Each row is a point on a landscape with many peaks, with its height.
A climber steps from a point to the highest of its 2 nearest points, and stops where none of them is higher. Distance is the straight distance between rows; heights are no part of it.
Vefu: [134  90 165 114  87 148  96 126  59 164 118 148 135  90 182 106 136 133
 126 109 152]  height 51
Duv: [ 81 115 184  91 107 167 101 126  98 147 135 164 113  85 127 120 109 170
 110 107 184]  height 120
zupo: [136 182 116 189 144 116 127 121 203 110 114 122  97  87 124 139 138 127
 147 162  65]  height 564
vati: [116  93 170 135 104 148 115 129  88 147 150 155 136 102 191 123 105 113
 106  72 212]  height 96
gen: [118 100 140 144 104 120 132 192  78 104  94 119 140 201 151 126 108 119
  93  65 198]  height 291
pela: [133 115  92 119 106 137 136 133 119 149  89 140 149 182 150 148 106  99
  84 112 127]  height 283
dal: [146 108  99  75 112 156  88 139 118 162 115 124 153  92 142 135 104 112
 108 103 165]  height 385
vep: [131 222 116 191 118 117 130 113 183 106  88 132  94 139 182 105  99 134
 130 172  95]  height 582
Rek: [111  96 148 123 107 112 147 106 119 121 129 160 147 105 156 151  83 101
 100  92 211]  height 139
nibeg: [ 88 121 131  38 151 165 127 140 108 161 189 152 100 144  52 160 127 161
 163 148 128]  height 298
Rebi: [ 90 139 122  57 126 145 143 181 113  96 154 183 136 158 105 188  76 119
 100 107 186]  height 227
vup: [ 79 161 126 123 147 112 106  96 163 167 139 112  97  89  82 131 111 130
 100 154 135]  height 732
padip: [149 177 116 164 128 119 141 100 176 139  93 137 125  46 121 126 115 137
 145 171  99]  height 548
Lek: [127 126  97  95 122 127 146 141 116 134 150 189 155 123 166 179  69  75
 104  98 212]  height 172
soge: [102 177 158 182 136 132 120 155 153  64 104  46 100 191 152 108 114 160
 152 137  53]  height 387
sokop: [136 215 135 204 105 124  92 113 161  94  98  80 123 146 155  76 108 144
 151 166 127]  height 606
nul: [111 148  96 197 145 125 162  97 172 160 108  72 116 101 103 118 125 151
 168 140  24]  height 539
liku: [151 120 136 102 117 129 104 134 121  95 140 126 173 121 137 182 167 112
 141 133 171]  height 429
Pabuf: [127 103 175 132 167 131 153  99 146 121 128 102 125  76 118 118 175 151
 150 132  95]  height 520
miguk: [124  57 102  92 109 145 142 104 122 166 113 151 155 146 144 134 111 106
 125 107 123]  height 325
Bos: [106  44 126  80 158 116  96  89 117 200 192 119 154 103 126 129 158 130
 159 133 135]  height 183
mavi: [ 92 155 145 150 117 114 131 167 125  91 131 148 139 200 132 178 124 109
  74  95 159]  height 228
Bapa: [128 156 116 171 130  89 136 127 144  75 115 130 152 185 153 171 151  98
  90 128 137]  height 210
famez: [139 142 118 117 108 179 112 149 108 146 109 126 103 134 108 102 111 121
  66 102 120]  height 559
duven: [182 111  84 122  90 143 109 125 128 139  76 126 156  79 154 103 110 120
 118 113 136]  height 469
Gim: [ 97 144 151 152 123 125 103 126 142 105 115  78 118 133 107 120 141 132
 103 124 138]  height 493
nofol: [116 211 121 195 127 163 124  99 176 164  82  75  76 131 127  82  84 152
 159 142  72]  height 608
bedo: [172 110  95 161 142 119 120 127 153 135  86  53 137 166 117  72 134 135
 142  90  77]  height 482
noteg: [104 139 118  97 147 156 145 132 131 154 104 129  76 125  90 118 118 137
 108 127  91]  height 709
golok: [148  94  79 147 113 123 118 163  69 132 128 126 175 135 165 116 126  83
  76  89 150]  height 146
dosos: [111 145 156 129 133 126 177 119 127  94 104 162 131 154 166 125 119 140
 104 151  53]  height 16
Kifo: [104 119 107  73 156 139 162 104 117 148 229 163 105 135  70 136 126 155
 185 148 135]  height 270
pov: [114 149 148 103 156 130 126  84 150 145 152 160 114 118 100 149 118 113
 128 148 157]  height 638
Rupuv: [106 115 102  46 122 154  86 147 113 141 171 109 145  93  88 145 107 123
 104 117 157]  height 295
livur: [198 138  98 162 124  98 161 103 151 126 113 180 147 124 151 125 133 110
 157 125 113]  height 581
Beba: [164  55 110  76 146 120 100 130  94 134 213 143 160 119 155 146 140  90
 149  90 186]  height 668
zafut: [158  94 139 131 127  98 130 124 153 100  96 135 170 123 171 167 134 115
 136 136 161]  height 474
Mol: [146 112 132 107 137 102 157 153  69 103 161 176 146 103 138 127 157 121
 146 138 161]  height 359
nuku: [ 87 141 169 108 127 117 105 146 139  69 122 119 137 120 108 147 129 137
  92 123 162]  height 442
Kun: [122 147 160 182 118 137 138  66 169 155 108  91 149 154 134 120 145 143
 147 140  99]  height 382
kesoz: [161 100 143 153 126 126 133 115 147 104  91  81 133 183 144  89 130 160
 147  84 113]  height 431
zin: [102 129 150  67 125 167 107 173  94 136 157 165  84 158  77 136 111 149
 121 123 148]  height 347
Tor: [124 196 148 191 104 151  98 107 136 148  88  98  93 122 140  78 120 140
 129 155 121]  height 644
vudi: [124  90 114  90 137 121 144 116 117 115 102 123 154 112 120 122 116 135
 113 108 101]  height 386
gizok: [119 155  95  91 115 140 117 178  85 115 134 150  99 143  86 121 128 120
  83 115 147]  height 432
Kabes: [189 117 121 174 129 110 145 105 161  95  97 151 167 138 166 141 117 105
 126  94 151]  height 525
detok: [125  49 141 109 136 132  69 127  99 146 186 126 142 147 134 154 133 109
 118  69 197]  height 412
dafe: [145  69 127 112 159 148 123  97 124 163 180 115 158 118 120 155 194 123
 164 123  99]  height 153
kolef: [169  63 129 115 128 114 147 146  78 134 171 173 158 138 179 154 142  97
 135 110 183]  height 453
Subad: [135 169 124 188 134 114  88 104 196 118 122  74 112 127 111 119 138 113
 122 133 108]  height 541
dugep: [ 81 129 116  98 112 140 117 182 111 116 146 144 139 187  91 185 111  96
  80  80 176]  height 255
kogu: [ 98 166 162 130 121 140  99 166 154 138  87 121  75 154 102 157 133 163
 141 191  79]  height 367
rifoz: [ 91 105 156 129  95 123 128 164  89 107  85 119 125 169 126 102 103 158
 101 106 165]  height 346
tora: [135 153  70 133 139 129 128 138 129 128 128 111 148 103 102 131 153 107
 122 170  58]  height 459
leli: [153 155  94 142 113 124 139 115 102 145 114 106 133 128 130  81 154 122
 111 133  72]  height 513
Motam: [116 142 166 120 108 146 163 129 106 141  96 144 126 134 146 123 159 159
 140 170  94]  height 23
Deg: [108  92 127 102 137 133  99 155 118 144 173 126 133 188 100 164 134  99
 109  98 189]  height 302
fera: [109  71 133  56 129 138  72 128 109 161 178 103 171 105 101 146 150 134
 138 131 159]  height 229
fop: [140 108  82  88 135  87 123 135 135 127 134 154 103  83  93 103 140 129
 151 168 135]  height 518
lepun: [100 136 158 154 157 112 167 110 177 142 109  99  99  93 109 132 149 151
 182 143  44]  height 550
bam: [100 101  98  71 133 134 131 104  82 182 211 146  97 116  98 108 112 136
 156 142 167]  height 233
Vamep: [145 185  89 201 105 152 127  79 171 152  87  91 127 166 133  60  66 138
 173 140  70]  height 589
bepi: [130 173 112 171 152 107 138 122 186 105  84 153  62 130 156 111  80 126
  97 146  88]  height 560
perap: [ 87 150 169 186 126 136 127  82 149 119 139  59 156 158 119 113 158 155
 108 108 118]  height 427
Gom: [136 108  83  74 138 121 112 159 148 108 117 113 133  85  99 142 119 135
 134 152 117]  height 461
Daru: [143 152 145 130 133 115 124 150  97  96 164 130 114  97 124 114 167 133
 130 160 137]  height 392
Gebo: [126 134 116 136 157 149 173 109 101 156 138 129 119 133  97 110 145 128
 114 124  73]  height 602
kef: [139  81 158 109 143 119 146 116 139 139 112 165 108 188 128 158 143 122
 143 123 156]  height 215
fito: [148  92 141 130 120 130 132 145 122 137  91 137 126 182 156 155 111 115
 116  84 169]  height 246
Bipe: [105 103 105  54 111 136 148 173  77 125 180 171 147 144 149 184  89  98
 128  94 200]  height 202
rira: [121 171 149 156 134 123 103 171 132  95  75  91  76 187 135 126 121 163
 129 166  73]  height 378
loriz: [ 94 155  96 114 150 116 146 169 148 148 126 104  98 103  74 145 159 135
 180 201  44]  height 616
fug: [ 77 153  95 137 150 109 127 140 169 157 124  91  76  86  76 139 119 139
 130 174  75]  height 643
loko: [104 115 173 131 103 100 147 155  90  59 119 126 134 133 130 123 125 144
 102 118 146]  height 396
rom: [147 185 108 143 146 141 135 139 116 129 166 128 119  79  88 134 177 108
 141 172  98]  height 430
sizi: [174 111 139 164 103 135 106 181  67 110 145 109 147 136 157 108 175 133
 119 112 170]  height 274
Nazu: [143 141  79 130 169  75 152 116 163 133 156 152 100  64  93 121 141 123
 175 189 122]  height 575
digob: [104 122 173  99 145 135 126 137 104 107 184 130 119  90  86 131 162 155
 147 161 144]  height 351
Zimik: [124 146 166 146 111 133 135 124 150  74  74  70 138 182 155 100 105 166
 156 112  89]  height 400
fum: [ 84  99 199 128 150 110 138  86 127 132 148 155 112 166 123 150 143 137
 111 109 151]  height 177
dufu: [161 133 108 167  82 143 130 149  56 110 118  97 169 150 172  90 146 108
 110  71 137]  height 204
nabap: [151 116 176 138  87 153 148 129  92 152 101 152 125 120 180 116 138 145
 138 126 136]  height 31
fozud: [142 189  99 181 111 140 142 102 133 118 106  93 151 145 149  55 103 138
 127 118  64]  height 549
Gubi: [174 153 115 130 152  99 167 117 154 110 133 214 120 121 150 146 122  88
 129 141 153]  height 647
funep: [127 147 148  80 148 115 163 107 174 107 152 190  95 126 130 165  85 100
 135 158 152]  height 733
sibis: [107 128 109 110 165  89 171 121 156 141 130 158  99 116  99 140 145 133
 149 202  72]  height 624
Zega: [170  92 155 158 139 126 160  80 142 147 104 124 141  74 151  92 148 153
 166 124 106]  height 481
zerek: [ 86  93 150  74 131 146  97 111  80 184 201 158 123 111 119 102 115 157
 110 117 193]  height 174
Peme: [157 159  97 153 123  90 105 146 158  84 135 142 152 138 131 165 137  79
 104 162 132]  height 195
fika: [159 127  96 170 153 119 142 102 171 126 108  91 139 125 105 110 146 129
 159 113  48]  height 519
Gato: [219  74 138 151 122 134 136 119 116 123 105 143 160  83 166  98 140 138
 165  98 126]  height 433
Sudo: [131  95 152 130 114 126  98 146  79 104 173 117 175 119 157 136 190 127
 109 106 156]  height 352
Segi: [180 139 112 136 115 130 122 100 196 151  66 131 135  62 136 112 111 135
 136 132 123]  height 524

Where does a climber stop that starts at each point below?
vati => Beba
Duv => noteg
dufu => funep
rira => lepun
fito => sibis
fera => zupo
golok => sibis

Call two points neighbours if one is among the 2 nearest of the other. Go from one point of each pair to the other, from neighbour to neighbour, staying as high as possible. Name the lowest point that can't be avoided.
Gim and Beba => Mol
zupo and noteg => leli
zupo and lepun => Gato
sibis and vup => loriz
funep and vup => pov
zupo and Tor => bepi

Write out the way that a climber takes from each point below.
Motam => nabap > Vefu > vati > Rek > Lek > Bipe > Rebi > dugep > Deg > detok > Beba
Bos => fera > Rupuv > dal > duven > Segi > padip > zupo
kef => fito > pela > miguk > vudi > Gom > fop > Nazu > sibis
